Each row is a point on a landscape with many valleys, with its height.
A ball rolls from a point to whichever of its 2 nearest points has the largest drop for the distance, and stops where none of them is lower. Distance is the straight distance between rows; heights are no part of it.
giga: [  4 -16  27 -19 -19  16 -43  30   5  34  18 -14  29 -38 -34 -11  -4   3
 -33   4 -33  -2  28  22  -1 -10   5  24   8  -5]  h=514
rete: [-20  -4  13   0 -30  -3  -7  -1  24  12 -15 -21  24  -6  27  18   2 -15
 -18   8 -26  -7  13   5 -12 -23 -14  20  13  21]  h=454
Feze: [-23   5 -27 -34   2 -17  17 -28 -13  20   6   1  -9   6  -3 -13 -15 -22
 -41  13 -26  24 -38 -14  25 -12  17 -32   0  28]  h=362
lafud: [ -2 -32   8   9  24 -22  12 -18  -1  -1  16 -41  21  -8   8  -7  -3  11
 -24   2  21 -12   2  20   9   6   9   8  15   7]  h=725
riku: [-21  25 -16   0   2  11 -27   9 -10 -27  33 -34  -4  17 -18 -16  14  30
  19  -9 -19 -12  14  11 -35  21  25  20  19  35]  h=277
beb: [ -9  23  -3  32 -54  40 -45   3  -7  22  -5  34  59  -2   8 -11  -5 -19
  19 -24  15   2  39 -27 -15   1   8  26   2  -1]  h=65
ruret: [-19   8 -19   5  -8 -12  15  -4 -34   7  -8   8  -4   6  14  -9 -18 -17
 -26  21  -7  43 -40  -5  23 -20  -6 -41  15   3]  h=314
giker: [  0 -12 -11  22  31  22  40  -9 -15 -10 -17  -5  -1  12  29 -19   6   2
  -9  15  22  13 -11   8  22  -5 -21 -21   8   6]  h=701
lis: [ -1  17  -1   5  18   7  42 -28   0  -4 -19  30 -10 -11  12  26 -14  -4
   6   0  12 -11  -6 -10  42 -18 -13 -28  -2 -12]  h=443
dube: [ 43 -12  18   6  29 -26  52   8  24   1  -4  19  25 -22 -32  -4 -18   4
  -9  18   8  -6  -4  -2 -28 -15  -4   3  -7   3]  h=620
lav: [ -7 -17  29   6 -10   5 -23  44  16  17  25 -19  -2  11 -14 -18  11  15
  25   4  19  16   1  -4 -14  14   5   4   6 -10]  h=313
rem: [-20  19   7  36 -16  15 -21   7  15  14 -23   6  24 -12   1 -18  13 -34
  34 -19  21  10  33   1   4  24 -16  21 -16 -14]  h=419
kos: [-30  -3  -6  -5  19 -17  37  30  18 -19  -6  18  -9 -24  21   1  -9 -38
   2  14 -14  12 -24  -9 -26   5   1   7   0  25]  h=452
Nirek: [ 34 -14   5  17   5  -7  -3  -3   2 -32 -22  17   6  20  11  18   6   3
  -3   8  -3  12  15  10 -22   8 -41   1 -19  17]  h=486
Veku: [ -5  -9  11 -18  -6  10 -44   8  16   7   4  10   4 -29 -27  27  19 -28
  -5   0 -23 -21  49  11  30  -9 -17  21 -26  -5]  h=425
lete: [ 59  30 -11 -11  28 -51  21  -1  22 -10  19   5 -28  18  11   9  14  -4
 -29   4  14  -7 -20  11  -7  12  39 -10  24 -27]  h=143
dudo: [ 18  -9 -17 -13   5 -45  30  -6  20  -3  18   6 -29  16  28  11   3 -13
 -31  15  16  -5 -17  -3  -6  18  26 -15  15   5]  h=211
Pibi: [-14  12   2  32 -57  37 -34   4 -23  42  12  22  32  -2 -10 -42 -19 -21
  21 -25  10  11  10  -5 -16   9  19  24   3 -21]  h=156
lote: [  0 -23  -3 -25 -14 -19 -11  15  16   7  21  -4   4 -20 -24 -21   9   1
   1  22  -2  -9  -1  36   4  26  23  37 -21 -21]  h=578
Kudot: [ -1  -5 -18  19 -18  24  -3  12 -35 -18  27  27 -12  18   9 -50  22   5
   7 -40  15  21 -17 -31  14 -20  -8 -48  12  20]  h=256
Nubad: [ -6 -18  28  19  -8  22  -2 -16  -3  -2  -2  -7   0  13  35  24  19  26
  20   0 -27 -11  -4   4  38 -11 -23  -1  21  23]  h=665
zefot: [ 44   1  17  16  31 -14   4  -6 -10 -18  -4  32  -9   4 -21  29 -13   2
  23   1  17 -30  22   3 -43 -21 -13  13 -36  -7]  h=535
nov: [ 42  38 -14  -9   2 -21  27   0  -1 -14  -5  -1 -12 -10  -9   7  14   7
  15  -7  -5  13  -4 -24 -13   4  10 -15  -1 -23]  h=254
sir: [ -8   6   3   8  14  14  38 -16   4 -21  -7  34  -1  -1  25  12 -20  -8
  -9   5 -25 -17 -36  18  38 -16  -6 -12   6   0]  h=473
labut: [-27   1 -11  -3  14  14 -32  10   4  -6  39 -20 -24  20  28   2  26 -28
 -17 -27   1  13   7  27  21  -9   4 -27   9 -22]  h=357
didul: [ 41 -14 -17  21  14 -11  44  -6  10 -11 -17  15  21 -19 -10 -19  -5  -6
 -16  -8   3 -11   1  11 -49 -13 -17  -7 -12  16]  h=641
rofet: [-37 -19   5 -23  -8   6   0 -10 -13  11  -7  25 -16   6   5  17 -55 -30
 -11  -3   2  -7 -38  -2  -4   2   7   6   2 -17]  h=170
rik: [ 24  -2 -11   5  16   4   1   8  16 -20   0  -3 -10 -19  -7   7  32  -8
  22  -9 -15 -11  11  10   1  -5 -16   3  -5   8]  h=343
Sagu: [ 13  -3   1  27  -7  -6   5  -6 -21   0  26 -27  -1 -32 -23 -25  10  -8
   1  -7 -13  -2  26  12 -10  -2  12  16  17  18]  h=502
Ref: [ -7  14 -11  35 -14  19 -21  10 -13  27 -26  10  15 -17 -35 -27   0 -19
  36 -15   3  36  36   7  -4  17 -10  12 -32 -31]  h=453
Duvez: [-15  12 -21  14  -5  20  -5   6 -40   2   7  16 -19   5 -25 -32  -7 -17
 -21 -57  11  17  -5 -33   9 -19 -15 -40  14  20]  h=200
peri: [ 39   7  33  20   6 -25  15  13  10  12  19 -31   3  -5  -4 -21  12   5
  18  15 -24  27  -6  34 -14  -3  -3  16   9  -3]  h=199
gapi: [  0  13  -9 -14   8 -10  15   3  -2  -8  -9  -6 -37   0  10  -4 -11  -2
  19   6   2   9 -16  18 -43  36  21   5 -18  15]  h=418
zovo: [-17 -16   8 -14 -11 -28   4 -10  18 -22  15   0 -10   1  31  40  15 -25
  12  15 -26 -22  -6  -1  28   3 -12  -7  30  27]  h=538
Nota: [  2  -2  41  20  11 -29  13  21  18   2  25 -42   8   5   2   4 -11  11
  12  20 -15   5 -18  32 -10  -6   0  16  38 -18]  h=241
bapep: [  6 -11  10 -24  18 -25  20   4  20   2   1  -1  -5  26   2  34 -16  36
 -13  25  21 -11 -10  -6   4 -13   0 -17  28 -21]  h=644
Zutap: [  8 -10  -6   4  20  15  19   7 -20  18 -19 -36 -21 -33 -12   2  10   2
 -20 -13 -13   9  31  -8   8 -24 -30   3  -5  21]  h=247
deg: [ 11  20   1  -3  19  12 -11  19  18  32 -29  -6  11  -9 -35  13  12  21
  22   5  20   6  34 -23 -10   4 -21 -12 -29 -13]  h=544
kure: [-30  16  -2  -2 -15   9 -61 -12 -46  20 -15 -11   5  29   4  -4 -29   5
 -22 -33  19  29  11 -29  -6  10  12  13  13   7]  h=300
Girit: [-10  20 -27  17  -8  23 -21   0 -13 -18  29  -8 -12   9 -16 -33  23  34
  21 -21   2   4  16 -33 -27   9  27  -7  -3  23]  h=347
popa: [-35 -14  25 -23 -10  26 -25 -10   3  16  -6  17  10 -15   0  33  -8  16
   0  -9  14 -17   3  -8  59  10  -6   2  -7   1]  h=324
fug: [-18  -6 -10   1  -2 -10 -21   6  14  -3   1 -34  -4   6  41  19  25 -19
  -7  -7 -14 -12  22  -6 -12 -23 -16 -11  40  11]  h=420
kotur: [ 27  23  24   2  -6 -20 -20  -1 -15 -30  -9  -5  -5  20  13  35  -7  12
   6 -14   1  13  20 -25 -22 -20 -19   9  24  -8]  h=603
nalo: [-21 -28  33  17 -13  19  -1   1   8  13   5   0  19  11  46  10  -7  11
   8  14 -12  12 -26  10  34 -25 -37 -22  18  26]  h=676
nolap: [ -9 -20  -6 -46 -14 -21 -28  -9  31 -10  16  -1  -9  -9   4  21   6 -24
 -16  -3  -6 -29   8  14  24  11  10   8  -6 -11]  h=489
pina: [-11  12  10  35 -24  31 -10 -26 -21  -5  26 -23  23  16  23 -37 -13   5
  -8 -13  -9  13 -14  10  -4 -10   0  12  15  11]  h=279
nagid: [ 14   7  -7  23  14  -5  29 -14  -1 -12 -12   0  -9 -13  19 -11  23 -16
  11 -18  29 -27  12 -21 -37  -5   0  -9 -13   3]  h=619
nove: [-25 -19   8 -25  10   6   3  27 -17   8  -6   6 -43 -15 -18  15  -8  -5
  -2   5 -14   3   5   4  30  -5  -9   5  -9   8]  h=349
Sufe: [ -2 -30  61  10 -12 -20  -9  24  -4  15  33 -26   7  10   3  -8 -19  13
  25   9  14  15   2  12 -16   8   3  23  22  -1]  h=280
gibab: [ 38  21  13   9  25 -34  25  19   4  18  15 -31 -14   3  -4 -18  28  12
  -5  15   8  21 -10  14 -28 -10  26  -1   6 -22]  h=142
bege: [-17 -14   7  24  18  -2  37 -14 -26  -8   0 -40   3   9  10 -21  -6   7
  -5  20   5   0  -3   5  21  -9  -4  13  21   7]  h=714
demov: [-20   1  12 -31 -10  27 -18 -34  11  26   4  -4  -4 -20  24  56  -7   2
  -8 -18 -15 -31   6   8  45 -15   7  -3  -5  -3]  h=368
megon: [  0   1   4  20 -11  16 -25  12  12 -11   4  10   4  -8  -5 -11  28 -18
  14 -16   3  20  28   3  12   3 -32  -4 -16   2]  h=383
Pimeb: [-30  11  14   3 -26  17 -54   1 -16  37 -18  -9  45  11 -11 -14 -27  25
 -22 -28  22   7  17 -17  -9  24   4  17  11  11]  h=246
Tol: [-12 -29  -1 -33  19   6 -40  38  17  21  27  -6  14 -49 -38 -21   1   4
 -38  -1 -26  -3  12  35  -9  -4  32  21  -8  -4]  h=542
seko: [ 14 -12  23  -1  11 -14  32 -12   7   2  30 -16   8 -20 -10   1 -25   2
 -17  -9 -18 -12  -9   1  49 -23  -8  -5   8 -12]  h=674
tefat: [ -1  32 -13   6  20  19   4  -5   9 -31  21  -1  -1   5  -8  -9   5  14
  39  -4 -18 -17  -7  39 -36  33  25  24   5  19]  h=176
kevom: [ 20  -8   6  14 -14 -13  15  13 -24 -17  26  28  -1  57   0 -12  -5  22
  20  23  34  14  -3 -12   5   0  -9 -17   5  -8]  h=415
lel: [ 24  -4  12   5 -24 -25 -32  11  -6  -8  -4 -12  -2  19   8  49  15  16
  14   7 -23  -8  28 -30   1 -26 -25  17  12  -4]  h=621
dula: [-31 -14   6 -30 -28   6 -30   7  15  12  -6  12  22 -15 -30  -7  -3 -18
   4  26   3 -21  -9   5  19  15  17  33 -18 -23]  h=549
valur: [  7  14 -22  -9   0 -19  27 -45 -18  -8   4 -10   6   0 -20 -27 -10 -23
 -49  25 -23  12 -25 -11  -7 -16  34 -10  -2  16]  h=411
veso: [  9  29 -10 -14   1   5   9   4 -14  10   1 -17 -12 -13 -34 -26  -5   2
  -7  -5   8  14 -11  -4  45  22  37  -7 -15 -21]  h=83
luro: [  4   1  -4  33   1  25  22   7 -15  14 -12 -15  -9 -29   9 -20  18  -5
 -10 -30  -1  20   8 -19   3 -31 -17 -33   5   9]  h=195
ropu: [ 15  -2 -11  -8   4 -22  19  14  -6  -9  -5  15 -35 -20  -9  -7  14 -25
  26   6  28   4   1  11 -20  37  12   1 -21  11]  h=373
tuno: [-14  -5   3  28 -37  28 -23  -7 -11   6  20   0  14  10  26 -41 -22 -23
  13   3   3   1   4   5 -29  -5  10  27   8 -11]  h=226
rer: [-15   7 -13 -14 -18  -1  -4  10  27 -17 -16  14  17 -17 -13  -5   4  -1
  52  18   7  -8   7  -4 -19  37   0  19 -14   9]  h=560
gefon: [-34   2  22 -38 -13  18 -12 -10  18  15 -20  15  26 -30   3  11 -22 -15
  13   9 -10 -34  14   7  16  24   5  34 -17   9]  h=512
bavis: [ 34  33   5  -8 -12 -21   9   9   6 -25 -19  39   8  -2 -13   1  32   8
  26  -7  22   6   1 -34  11  -1  -6 -41  -3 -20]  h=323
melo: [ -1  -3  43  -8 -30   7 -37  15  10  19   2 -26  32 -15   0  11 -12   4
 -20  10 -18   8  16  10  16  -1  -8  14  12   1]  h=487
nesa: [ -1  18 -19  -3  14 -14  11  -8 -14 -28  -1  22  17  28   4  -5 -20   1
 -31  17   0  25 -21  -8   6 -19  -9 -29  26   0]  h=267
Mulif: [ 23  -8  -6 -16  32 -15  15  14  18  18 -22  -9 -12  19  -8   9  19  46
  -6  28   7 -15  -1   4  20  -2   7 -17  -5 -20]  h=625
Gami: [ 26  14 -12   0 -16  -8 -18  19  -8  -9 -18  21   3  21 -35  16  10  22
   3   5  32  21  18 -39  25   1 -23 -27   6 -18]  h=374
Muba: [-22  -6  10   3  28  14  -2 -13  14 -26   9  16  11  11  24  23 -30  -3
  -4   1  19 -21 -14  23  20  28 -20  20  -3 -13]  h=168
zani: [ 17  26  29 -12   0 -21  31  15 -13 -50  -6  36  -8 -23 -16  16 -11   1
  14  -2  -9 -18 -21   5 -25  21  -2  -7   1  26]  h=687
tari: [ 14  -4   2 -19   8   9   9  15  35  39 -31   8  -1 -15 -14   2   5   7
 -10   1  32  10  -3 -27 -27  -1  -9 -33 -27 -19]  h=577
zase: [-37 -11 -10   6 -18  -8   7  29   7  -6  -4  -2  -2 -24  -3 -19   2 -38
   7  13 -12  11  -6   6 -46  17  -3   8 -11  34]  h=491
goli: [ 34   4  21  16 -13  -9  12   0  -1  -4   2  28  20  20  16  -6  -4  20
  15  17  39  23 -11 -18  19  17 -26 -18  -2 -19]  h=444
Gusov: [ 29  22 -26   1   0 -32  44   7 -22 -15  -5   7 -14 -15 -26 -23  16 -15
  -1   3  11   1  -9  -8 -18  14   7 -11   8   5]  h=318
paked: [ 12  23 -15   9   2  16  20 -26  18 -17 -11  17  18  -7  44  10   9 -10
  -9 -17 -43 -22 -45  19  13 -33 -21 -13  10   4]  h=504
Kozo: [ 13 -14 -15 -14  21  -6  32   5  65 -19  12  12  18   5   7  10  -9  14
 -29  20 -27 -15 -28  15  19 -15  -8  -7  -6   3]  h=574
Dovu: [ 33 -20   6  -2  24 -11   1  15   1 -11 -14  19   0  33 -11  24   0  17
   4  23   0 -37  11  24 -27  -3 -30  16 -22   7]  h=509
zutog: [-12 -30 -12 -26  18 -26 -26  10  25   3  17 -28  11 -27 -33 -17  16  -2
 -19   7 -25  -4   5  47 -15  19  38  25 -12   2]  h=569
vuvo: [ 10  14   0  37  -9  -1 -36   7 -16  35 -42  31  18   0 -55   5  -1  -3
  23 -21   4  46  29 -17   5 -10  -6  14 -35 -24]  h=483
gek: [ -6  -2  26  13  -9 -27  25  -1   9 -33 -11   3  -2  12  31  29  13 -19
  39   6   6  -8   2  -9  18   1  -9 -11  39   6]  h=557
nup: [  1  10  23  21 -12  -7 -23  14  10  35 -28   9  19  -9 -41   7  18  12
  49   7  22  36  28 -35   4 -18 -23 -11 -29 -19]  h=515
tisob: [ -4  26  27   1  -5 -21  -1   4   2 -30   9  -2  -2   2   7  34  -8 -13
  24  -4 -14  -2   9  -9   9   8   2  22  24 -18]  h=579
Pamup: [ 12   2  12 -21  14  -4  20  -9  24 -14  26   8   9 -14 -24  24  -4   1
   3 -10  14 -36   3  -6  31 -16 -11   0   0 -25]  h=692
Gisis: [ 25 -19  -4  -3  34 -26  39  15  30 -12   5   5  24   1 -18  -7  -4   9
 -36  34  -3 -15 -14   4  -9 -29   4  -2  10  -4]  h=600
Mef: [  9   4  -3  10   3 -15  43  15  -9  -9   9  -9 -18  -8 -19 -26  -9 -11
 -10  11   7  11 -29 -17 -19  -7  10 -26  24  26]  h=366
Madul: [ 15   9 -26  -5  24  -2  40  -1  47  -9 -13  16  19  -6  15  10  21 -10
 -22   0 -59 -29 -44   4  22 -24  -2  -7 -10   8]  h=541
sus: [  0  22 -12  27  20   4  21  -6 -31 -29  -8   4 -14   0   6 -18  -2  -9
  36  -8  -5  -8  -8  21 -52  12  28  20  -7  -2]  h=50
numuf: [-13 -26 -13  -8  33   7 -14   7  -4  18  -9 -47 -13 -14  -5 -26  43  19
   5  16  -3 -21  22  35  15 -33  26  27  -3 -34]  h=657
ronu: [  5 -21  -4 -32 -10 -50  -2  -7  33 -15  22  -3 -14  10  20  30  18 -32
 -13   6 -37 -27  -4  15  27  14  23  10   9   7]  h=516
zur: [-13 -15  11   0   3   4  -1  23  14 -15  22  21  -6  33   9   5  10  25
  31  15  22   8 -11 -26   1 -11 -12 -31  22  -6]  h=382
nokon: [  6   0  -7  -3  -2 -29  26   3  33   0  12  -2  13  -3  -6  -2 -11 -16
 -32  -6  20   9 -15 -24 -16  39   9  -8   6   9]  h=212
Gonas: [-18  -6  11   0  -4  21 -13  30 -24  16  -5   3 -20 -14 -28   8  -6  11
  27 -17  -3  22   4 -17   3  -8 -12   3   2   6]  h=306
pez: [-12   2 -23  14 -13  14 -18   1  15 -36  -8  22  21   3  15 -20  19   1
  47  22  -6   0   4   6 -32  16 -16   8 -18   4]  h=591
pog: [ -3   6  15 -13   8  27  24 -30  -1  17 -17  11  -1 -30  15  47   4   6
  -4 -17 -28 -14  -1  -6  51 -17 -16 -25  -4  17]  h=408
voka: [  9  -6  20  -3   2 -32  18  -2   9  17   0 -36  -4 -22   5  16  13   8
  -5  13 -23 -17   9  10  42 -19   1  14  15 -26]  h=658
nuki: [ 24  -4 -10  -6  -2 -17  18  -4  12  27 -27 -10  -9  -2   1   3   7  26
  -1  25  14  -8   6 -24 -21 -16   1 -17  -3  -3]  h=604
vute: [ 37  26  -1   2  42 -31  29  10   8  16  19 -13 -33   6   6   7  25   0
  -9  -9   1  -9 -13   6  11   5  37  11   5 -18]  h=66
zodar: [ 30  -8   5  14 -21   7  18 -24 -14 -12   7  -3  -8   3  22  27   4  29
  20  -2 -20 -25   2 -21  34 -27 -11 -16  19  21]  h=654
deris: [ 15  -3   9   8 -12   3   7 -17 -11 -24  26   7  18  20  22  -2 -12  10
 -14   1  -2  -4 -17  15  -1  -9  -5  12   7 -10]  h=328
bupuz: [ 35   4  22   2 -31 -12  -3 -19 -13   3 -10 -14  -9   8  -2  10  17  30
  22   0 -24 -23  10 -24   8 -32 -23   3  -7   4]  h=638
tuli: [ 13  -3 -10   2   0   5   1   2   2 -12 -12  21 -10  10 -12  18 -10  19
  28  -9  21 -24  28  -8 -60  12  -1  12 -37  -3]  h=565
fitiz: [-23  22 -13 -14 -11  29 -11 -15   3  -5  26   4   6 -10   2 -35  -2 -18
  -7   5 -26   0 -23  16  -9  32  37  36 -22  -3]  h=433
sinog: [  5 -20  -4 -13  36 -15   8   8   0  17 -19 -23  -5 -12 -26   7  28  20
   4  21   2 -24  11  17  29 -31   2  14  -5 -28]  h=642
nire: [ -3  17  14  -6  18  28  -1 -28  -5 -16 -19  32  20   4  -7  25 -31  23
   1   5  19   0  -1  10  25   7 -31   8 -10 -16]  h=229
zaf: [  9  23 -15 -21   5 -15  -7  -6 -31  31 -21 -20 -24   2 -25 -24  15  42
 -14  11  11  25  -8 -14  41  20  23  -8 -10 -11]  h=167
Rosuk: [ 42  -7  15  29 -13 -13  -1  -5 -12  -7 -29  15  25  23   7  15  -2   8
  -2  10  34  21  17 -13  -7  14 -34 -18  -3   4]  h=466
Dore: [ -4   9  -6 -13  14  -3  39  28 -22 -13 -14   3 -30  -1  -8 -13  -4 -23
   2  15 -27  15 -31 -19 -33 -11   2 -17  -2  18]  h=407
bisam: [  2   3 -18  34 -15  17 -31  -6  -2   7  -2 -34   1   6  33 -38  26  33
  53  12 -20  11  14  23 -28  -2  19  29  -7   0]  h=639
firam: [ 25  -6 -14   0 -19 -25  32 -30 -19  -8   6 -22  -5   2 -15 -16 -13 -11
 -31  11 -18 -16 -21   1 -26 -24  15  17   2  12]  h=448
muzi: [ -9  -5 -12   6 -11  16 -11 -34   6  -3  22   6  -9  27  46  10 -11  -7
 -24  -6  -6   9 -18  12  -6 -21  -8  -7   4   7]  h=367
foviv: [  2  25 -10   7   4   4 -26   5 -25   9 -19  -8  13  33 -11 -17 -12  18
 -14 -15  29  42  10 -20 -11  24  -2  -2  -1  -9]  h=350
luga: [-23   4 -29 -20  20 -11  33 -11  29 -10   6  26  31   9  -3 -14 -22 -22
 -52  -1  20  22 -32 -24   6  28   6 -31  13  11]  h=128
Kun: [ 31  12  -2  19  30   5  18 -16  10 -10 -24  -4 -11  13  19  20  11  17
   9 -20  34 -23  23  -8 -46  15  10   2 -18 -13]  h=595
Nat: [-41   1   9 -18 -13  29 -24  -7   7  -2 -22  28   9   1  25  34 -31 -14
  10  -2  -5 -32   3 -13 -10  21 -14  11  -7  16]  h=472
Vefov: [-17  19 -41 -18  -8   7 -23 -14   1   4  -3 -12   0 -27 -23 -21  -9   9
  -2   7 -21  18  -2  33  -3  37  38  16 -34   9]  h=369
Suk: [ -2 -17   5   0  38 -30  20 -21  18  -1  -8 -31   9   2  26  22 -10   0
 -19  -1  15 -36   2  35  -2  13   8  22  -4 -17]  h=736
mabe: [ -3  12 -15  21 -28  13 -25   4   5 -16   6   3   0  -6  30  -9  35   8
  55  13 -34 -14   5  18 -28   5  10  23  -3  14]  h=616
luvus: [  4  15   6 -30 -16   8  -5  -6   4   6  14 -15 -10 -16  17  -2 -16  -9
   3  -6  -9 -17 -15  22 -27  32  27  26 -25   8]  h=469
gev: [-16 -12 -10   4 -12  10 -43   1  13  -7  11 -28 -10  12  29   4  27 -17
 -24 -20 -16  10  23   2  20 -30 -22   5  14   0]  h=393
poso: [-16 -18 -10 -20   8  15 -20  -7  -8 -15  -1  -1 -26  37  41  35 -11  -1
 -15   4 -13  -8  -4   8 -17   0   5 -14   7  13]  h=399
dugab: [-19 -25   6  20  12  31  17  -7  -6  32  -3  -8   4   9  35 -12 -13   9
 -10   8  10  25 -35   6  38 -15  -6 -23   8  -3]  h=688
sud: [-37 -28  -1 -30   2  26 -30  15  -1   5   0   2 -15 -20 -16  17   5 -18
  -6   5 -14 -20  18   6   6 -30  -7   7  -3  -3]  h=387
Mak: [ 20 -14 -17  27  16 -14  39  -8 -10 -15 -21  32   3   0  15 -28  -5 -29
  -3 -17  34   3  14 -13 -52 -21  -5 -17   3  -5]  h=640
ruve: [-24 -28   6 -16   2   9 -45  -2 -19  17  47 -12 -36  21   8  -3  -3 -30
 -36 -43  13  15  -8  21  25   1  26  -8   8 -22]  h=321
vogav: [ 26   4 -23  11  43   1  26  -2 -12  -9 -18 -16 -31 -18  -5   3  14   6
   1  -9 -12 -14  27  21  -5  -7  -5  13 -15  17]  h=298
gaz: [ -8 -16  18  -2  -5   1  -2  16  18 -14  28 -22  -2  19  13   0  10  34
  17   3  20 -11  12 -15 -19  10   8 -18  23   5]  h=351
guso: [-26   0 -14 -18 -33   7 -17 -11   2  -5  -9   9  -8  15  38  46 -26   3
   3   6   3 -18  -4 -20 -25  -2  -6 -20  -2   9]  h=434
Seri: [  4 -23 -14   8 -30  -1  -6 -25 -14  -6  20 -27   3  -4 -14 -22  -2 -15
  -8   7 -13 -10   8  -9 -17 -21   3  15   9  17]  h=478
fudir: [ 11  35  -2  -2 -11   2  -2  -9  -4 -18   2   9  -1  -6 -12 -12   2  -6
   6 -14   0  17  -7  -5  13  23   6   0 -19 -28]  h=174
solat: [ -2  -3 -30 -28  -6   7 -12 -13 -32  36 -33 -16 -25  -6 -31 -32  -5  39
  -1   6   8  11   0  11   4  24  19  -7 -21  -7]  h=231
Tula: [  4   5 -21 -11  -2 -11 -33   6 -22  28 -30   7  -5  40 -24  10   6  14
 -17  -2  27  32   4 -33  32   2 -10 -12   4 -16]  h=391
depaz: [-33 -11  -8   3  -1  24 -35  -7 -13  16  34   8 -17  11  16   6 -34 -34
 -38 -40   7  12 -12  13  10  13  11  -2   1  12]  h=283
rol: [  7   0 -14  13 -11  38 -13   5  -6 -37  40  24   0  15 -13 -40  24  12
  12 -34  16  21   0 -23  -2   8   7 -31   1   6]  h=301
sete: [-37 -34  21 -12  15  -6  -8  -9  10  -2   1  22 -11  16  37  21 -60 -21
 -25   5   7  -5 -25  26   9  14  -4  16 -15   3]  h=106
Nili: [-13   0   7  -5 -19   3 -10   1 -14  25  11  15 -14  -1   4   6 -45 -49
 -28 -38   8  23 -26  -3  -6  14   7 -10  -6 -16]  h=232
Lado: [-24  32  12   6 -26  44 -47  -5   4  27 -16  18  40 -15   8   6 -22  15
  -5 -19   9   6  20 -22  -8  12  -3  23  12  -8]  h=172
daba: [-12   5 -19  -7  25 -14  37   8   9   2  -7   5  17   2 -21   3 -10  -7
 -44  18  25  28 -15 -11  25   1 -25 -19  27  -2]  h=209
Ran: [-27  11 -27 -25  17  21 -10 -14 -24   9 -25 -31 -26 -11 -15 -15  -1  20
   7  10 -23 -11  -8  19 -16  16  31  13 -17   3]  h=299
niziv: [-35 -16 -21   5 -12 -13   1  14  -3  11  -9  -2  10 -27 -28 -20  11 -16
  38  28   1   8  22  13 -19  46   2   9  -9  31]  h=524
dosop: [-23 -11  -4  21  -7  26 -10  12 -38  21   5  -1   3  -6 -45 -28 -10  -8
   0 -29  11  27   4 -14   1 -20 -10  -6   4   4]  h=258
nilav: [  0 -24  14 -37 -18   0 -34  -3  18   5   7  11  -4  -5  -2  34  24  -8
  12  28 -31 -49  25  16  26  -1  -8  17 -20 -12]  h=456
Gud: [ 13  17  -2  31   9  28   2   9 -20  19 -12  15  -8   9  -2 -30  16  -3
 -27 -51  28  39  -7 -28   2  -7 -13 -45  -8   7]  h=133
luz: [-23 -10  -8  18   4  16 -10  -8 -17  21   3 -41 -16   6  21 -26  22  11
  20  14 -13  -9   9  17  -6 -25  15  23  -1  -8]  h=659
soku: [  2   3   6 -25  -5  18  -8 -31 -13  -1 -18  10  16  25  -8  27 -15  36
 -10  -4  20 -13   3  -7  42   5 -10 -10  -9   1]  h=278
rarig: [ 17   4  18 -12  12 -10  34  10   8 -21  -3  24 -12   8  -7  24 -23   0
   7  18  11 -16 -18 -13  -6   6  -3 -15  11   7]  h=664

Where does a ball stop that starts at each point below?
tuli: vute
sir: sete
deg: Gud
Seri: luga
luz: veso
Tol: sete
dula: beb

Call two points neighbours if one is among the 2 nearest of the other. Go from one point of each pair to the other, from neighbour to neighbour, staying as low as possible. Name the highest point that can't be avoided.
sus, sete: lote
sus, veso: gapi
vute, luga: nokon
veso, beb: Tula
sus, Gud: Girit
